Points on a hilly landscape, in no order, each with its height.
A ball rolls from a point to the lowest of its 3 nearest points, and stops where none of them is lower. Distance is the straight distance between rows; heights are no part of it.
q624: [-25   8  14  -2   8  -4   7  -7  17 -18 -11 -29   4  -8  13   1 -10   6
   6  21]  h=13.0
q394: [-46  -5  22   7  13 -10   3 -10  14  10  -3 -15  -4  25   4   8  -7  -1
   0  31]  h=12.0
q203: [  4  17  -8  22 -11  12 -12  20 -27   6  16  24   8   0  10  -5   1  11
 -12 -15]  h=46.5
q908: [ 16  12 -12  30 -28   6 -28   4 -39  35  17  22  18   2   3  13   8   0
 -10 -20]  h=53.8
q875: [ 29  -1 -18 -12   3  18  -3   0 -12  29   4   3   4 -32 -27   0  -3  -6
   6 -25]  h=35.0
q455: [ 22   2  -8 -10   3  17   2  16   9   5  -6  -7   5 -38 -20 -10  -6  -2
  12 -18]  h=31.3
q618: [ 37  -4  -2 -24   9  17  16  13  12  -4 -18 -17   4 -50 -20 -15  -2   3
  18 -25]  h=27.4
q8: [-43  22  13  33   3   5 -14  -9  -5  21  16  -2  -1  22   2  -5  -7   5
 -11  26]  h=11.9
q296: [ 27 -16  15 -48  -3 -23  22 -50  39 -17 -21 -24 -24 -30   0  20  20 -16
  10   4]  h=23.7
q673: [-18 -29  17 -29   2 -14  11 -21  28   4  -5  -2 -15  27  -1  20   2 -29
  23  10]  h=6.7
q276: [ 15 -22  11 -47   0 -21  21 -40  37  -9 -24 -18 -22 -11  -4  22  19 -19
  24   6]  h=11.8
q700: [ 15   8  -1 -11  -3  11  11  17   8 -46 -10 -11   9 -32   9 -19   0   7
  -3 -12]  h=27.3
q887: [ 21   0 -18  14 -12   7  -2  38 -20 -25  18  18  12  11   1 -14   8  21
 -25 -14]  h=63.8
q460: [ 30  10 -19  11 -24   8 -26  -3 -35  46  11  24  12   7  -9   7   8   5
   5 -26]  h=57.1
q865: [-20   2   9 -15  11 -13  13  -3  14   5  -9 -22   1  -6   8   9  -1 -10
  17  17]  h=10.7
q393: [ 32  10 -30  10  -9  17 -25  -4 -26  57   9  17  -4 -10 -19   0   0  -6
   5 -32]  h=58.0
q736: [-28  -7   7 -11  15 -10   4 -21  11  23   3   6 -16  41   1  19  -5 -23
  12  10]  h=7.1
q846: [ 12 -12  18 -40  -5 -25  18 -31  34  -6 -19 -25 -11 -22   5  11  19  -9
  10   8]  h=7.2
q477: [-41 -19  35  -8   4 -23  -6 -14  42  -3  -9 -17  -6  36   2  12 -13   0
  -2  35]  h=12.8
q92: [-18 -16   1 -18  11  -8  13 -15  19  17   1   0 -21  26  -6  15  -2 -26
  15  12]  h=6.8
q407: [  8  -2 -10 -14   9   5  12  -7   2  22  -5 -11  -3 -16 -16   6   3 -11
  21  -4]  h=25.8
q891: [ 66 -13 -16 -10  -5  12   1  58  -9 -11  -6  10   2 -27 -36 -21   8   1
 -16 -27]  h=16.1
q680: [ 32 -10 -39  18   0  -2   1  51 -29 -36   5  11  15   7  10  -7   5  17
 -28  -1]  h=64.0
q273: [  1 -11  -7 -24  15  -7  19 -21   9  12 -12  -5  -8   0 -13  16   5 -20
  21   8]  h=11.0
q984: [ -6   9  11 -12  -2 -10  14 -22  20 -48 -25 -33  -4 -29  24 -10   1   9
  -5  17]  h=18.4
q275: [-14  -6  16 -27  -1 -27  11 -31  37 -36 -21 -36 -18 -11  18   1   9  16
  -5  31]  h=18.6
q656: [-24  13  18  15   3   7   3   8   8 -33  -3  -6   2  -9  15 -10 -16   7
  -5  17]  h=23.2
q592: [ 15   6 -20  37 -24  -6 -15  37 -46  -4  19  24   8  19   5  -7   9  32
 -24 -16]  h=63.4
q167: [-31   8  18   7   5   0   3 -10  19 -43 -12 -16   5  -9  19 -12  -8  15
   0  19]  h=17.4
q600: [ 20 -11   6 -38   0 -23  19 -29  32  -6 -26 -22  -2 -24  -2   1  14 -11
  17   6]  h=15.2
q667: [  3  16  -9  36 -24   0 -36   5 -40  27  13  27  12  16   9   3   5  10
  -3 -12]  h=55.6
q150: [ -2 -13 -16 -15  21   6  25 -21   6  38   0   5  -9  14  -6  20   5 -14
  20  -2]  h=16.3
q950: [ 26   9  -1 -12   1  14   8  12  11 -22 -12 -15   9 -45  -9 -24  -4   3
   7 -23]  h=26.2
q796: [ 13  12  -1  -2  -6  16   6  20  -6 -28   5   5  10 -21   5 -19   1   6
  -8 -25]  h=29.7
q633: [-22 -24   9 -20  16  -4  14 -31  13  24   8  19 -30  46  -7  13  -2 -27
  13   5]  h=7.4
q149: [ 17  11  -9  16 -17  11 -10  25 -21   3  19  19   8 -11  -5  -1   7   5
  -6 -23]  h=37.4
q682: [-18  -9  24 -21   7 -28  13 -14  27 -11 -14 -26  -9   3   6  15   2  -7
   8  26]  h=12.1
q653: [ 44   6 -16  -3 -13  16 -11  27 -20  17   6  13   2 -15 -25  -5  10   2
 -10 -36]  h=63.9
q300: [ 15  -5 -12  13   4  12  -1  36  -6 -62   3  13  17  -5  23 -16   0  10
 -20   1]  h=17.5
q316: [ 12   9  -9   6  -2  20  -7  -1 -16  30  14   9   0 -14 -12   1  -7  -5
   3 -18]  h=44.3
q240: [-11  14 -10  30 -10   9 -15 -20 -24  45  13  11   4   7   7   3  -2  -6
   6  -5]  h=25.1
q26: [ 13  -1   0 -22   9  -1  14 -13  24  -9 -23 -28  -2 -38   2  -9   5  -3
  20  -1]  h=23.6
q643: [-28   2   8   6  15  -3   1 -14   3  29   8  -4 -10  22   1  14  -3  -9
   9  19]  h=7.5
q351: [ 13  17 -12   7  -1  21  -6  12 -12  15  15   1   4 -15  -8  -1  -3  -4
   7 -14]  h=37.8
q413: [-39  -5  29   6   3 -17   3 -12  30 -30 -13 -26  -4  11  13 -13 -10  15
  -5  36]  h=14.7
q937: [-27 -20  27 -12   2 -19   3 -16  37  -7  -5 -10 -10  28  -1  14  -4 -14
   9  34]  h=12.4
q872: [-10  12 -13  14   2   6  -5 -17 -13  40   9   1  -4   7   3   8  -3  -3
   5  -1]  h=16.6
q405: [ 53  -7  -5 -20  -4  20   7  37   1 -13  -6   0   6 -40 -29 -19   1  -5
  -8 -37]  h=21.9
q225: [-15   7   7  18   3  13  -3  11 -16 -41   5   9   9   0  16 -11 -14   9
 -13  15]  h=30.9
q775: [-39 -15  42  -9   1 -31  -6 -11  40 -19  -4 -24  -7  25   9   6  -8   2
  -3  32]  h=12.9
q490: [-34  14   9  11   8   2   3   1   0  -1   2  -9   2  -2   1   1 -12   3
  -8  15]  h=11.2
q798: [ -8  18  -7  12   2  12   3  -3 -10  19   8  -4   6 -11  -3   5 -10   1
   4  -4]  h=26.9
q73: [ -6 -19 -11  -9  14  -6  19 -31  -3  38  -3  22 -26  40 -11  14   0 -20
  13  -1]  h=8.5
q785: [ 51 -10 -34   1  -2   7   4  56 -17 -37  -8   8   8   1  -8 -21  13  10
 -27 -20]  h=13.8
q285: [ -6  15   9  23   1  11  -2  23 -17 -29  15  21  14   1  15  -8  -4   7
 -21  -4]  h=38.5
q777: [-34 -33  29 -12   8 -18  -2 -22  32   1   6   5 -18  52   0  23 -11 -26
   2  22]  h=9.3
q520: [-57 -20  40   6   7 -21 -16 -15  33   7  15  -9  -1  59   0  14 -13  -9
 -13  34]  h=15.0
q401: [ -1  11 -15   7  13   7  -1 -16 -10  41   9  -2  -2  -4 -11  11  -4  -7
  15  -6]  h=22.0
q661: [  2  14  -3  29 -18  -2 -23  14 -37   2  18  32  11  12  12   2   5  21
 -19 -10]  h=59.5
q382: [ 35   2 -13 -10  -2  15   1  36  -2 -24  -6   0   3 -33 -12 -20   4   6
   5 -28]  h=24.9
q62: [ 28  -5  -9 -37   7  -4  13 -14  23  -4 -19 -23   9 -50 -18  -8  -2  -5
  18 -14]  h=24.8
q467: [ 38   0 -26   5 -17   2  -2  37 -25  -5  15  20   4  -3 -16 -10  11  13
 -20 -23]  h=63.7
q228: [-35   7   1  21  10   5  -7  -8  -9  21   9  -3  -7  15   6   6  -2   5
  -4  12]  h=8.3
q727: [ -3  10   6   7   6  15   7  12  -7 -42  -8   4   8 -16  17 -10 -10  10
  -3  -4]  h=28.9
q392: [-20   6  24  -9   6 -19  16 -19  32 -41 -18 -29 -11  -7  21  -2  -2  16
  -2  32]  h=16.9
q479: [-13   5  -7  -1  15   6   0 -14  -2  29   5  -7 -12   4 -11   9  -8 -12
   7   7]  h=10.6
q67: [-30  -3  14  -3  14 -15  10  -7  17  -8  -5 -15  -1  11   3   5  -7  -1
   8  30]  h=11.7
q331: [-20  -1   4   0  16  -7  11 -15   5  26   2 -11 -11  12   4  10  -6 -11
   8  18]  h=7.3
q503: [ -9 -33  18 -32   4  -2  19 -27  17  15  -2  23 -31  46  -3  16  -7 -33
  27  -5]  h=7.8
q249: [ 52  -6 -25 -12  -6  15   4  45 -19 -19  -3   8   3 -13 -23 -17  10   4
 -14 -22]  h=12.5
q975: [  3   9 -26   7   6  16 -10 -21 -12  53  12  15  -5   3 -11  -1   4 -15
   9 -14]  h=33.2
q353: [ 24   5 -25  -7   5  24   1  -3 -11  38  -1  -1   4 -20 -15   0   4 -11
   8 -19]  h=40.6
q670: [-34  16  17  46  -5   1 -27 -17 -30  20  15  21   7  24   2  -1  -9  14
 -20  18]  h=38.7
q920: [-22   4  19 -14   3 -23   9 -30  31 -60 -21 -32 -14 -17  28 -14  -6  22
 -20  28]  h=19.2
q497: [-56  -2  34  19   9  -3  -7  -4  11  -1  -1 -12   0  24   0  -2 -21   8
 -11  32]  h=13.1
q294: [-33 -25  24  -9  16 -17  -6 -27  25  20  11  18 -19  58  -2  14 -15 -27
   8   9]  h=8.1
q140: [ 31   3 -25  17 -20  -1 -14  38 -35  -3  11  26  10  12  -5 -15  15  23
 -26 -21]  h=63.6
q594: [  2  13  -9  29 -23   4 -38  -3 -34  42  12  23  17  17  10   7  -1   6
   1 -16]  h=46.0
q536: [-19  20   7  41  -7  12 -14   3 -22  -2  14  21   6  12  10  -6  -8  18
 -20  11]  h=52.9
q20: [ 13 -10  -2 -27  19 -11  22 -17  22  -2 -22 -26   0 -26  -7   4   5 -12
  22   4]  h=20.9
q338: [-12   0  13 -29  -1 -21  22 -20  29 -30 -19 -32   0 -23  10   0   4   7
   4  17]  h=19.7
q284: [ 16  16 -12  28 -31   2 -25  23 -39  19  18  30  11  16  -2  -1   8  16
 -17 -20]  h=62.1
q198: [ -5 -17   8 -30  13 -11  17 -24  26   6 -13 -17  -7  12   3  15  13 -25
  21  10]  h=7.0
q411: [-16  -4   3  -4  18  -7  18 -12   7  20  -1 -12   0  -1   0   8   3  -8
  17  10]  h=8.7
q193: [ 33  -9 -20   8  -1   7   4  46  -8 -44  -3  18  18  -3   5 -21  15   6
 -14 -16]  h=14.9
q106: [ 37   3 -10  -6  -1  22   0  25  -1  16   0   0   9 -39 -27 -15  -4  -6
   8 -34]  h=28.1
q191: [ -6  11   7   1   7   6   1   5  14 -62 -24 -15  11 -24  31 -19 -12  13
  -5   8]  h=31.6
q672: [ 39   3 -28  14 -20  11 -41  -5 -37  55   5  27   5  -1 -26   2   6  -9
  11 -42]  h=57.8
q849: [-15  19   3  26  -8   6 -13   6 -11  -9  19  11   5  -4  13  -6  -6  10
  -7   4]  h=45.9
q384: [ -2 -25  16 -41   1 -17  20 -38  31 -10 -10 -17 -20   8   9  21  15 -31
  15  12]  h=7.6
q395: [ -4   1 -12  41 -33 -18 -30  15 -52  10  11  36  27  30  12  -3  12  32
 -18  -4]  h=69.6
q423: [ 21  -7 -38  23  -6  -1 -12  50 -39 -29   5  16  20  18  18 -12   9  31
 -36  -7]  h=64.1
q828: [  3  18 -14   8   3  16   1  24 -11  -5  11   8   3 -13   3  -5  -9  10
   0 -14]  h=6.6
q118: [ 10   8  -2  -7  -2  14   3  16  -2 -12   1  -8   9 -28  -4  -2   1  -1
   9  -9]  h=34.1
q236: [-24  18  12  48 -24   9 -28   5 -34   5  19  31   9  21  13   5  -2  21
 -23   7]  h=62.3

Call two points neighbours if one is among the 3 nearest of the other. Go from one point of each pair to the other, from neighbour to neighbour, staying as low as possible. Name the highest point that can't be avoided.
q249 and q392 | q618
q331 and q673 | q643
q673 and q846 | q276

For each start below, name the point where the ball stops.
q150 | q673
q353 | q249
q423 | q828
q887 | q828
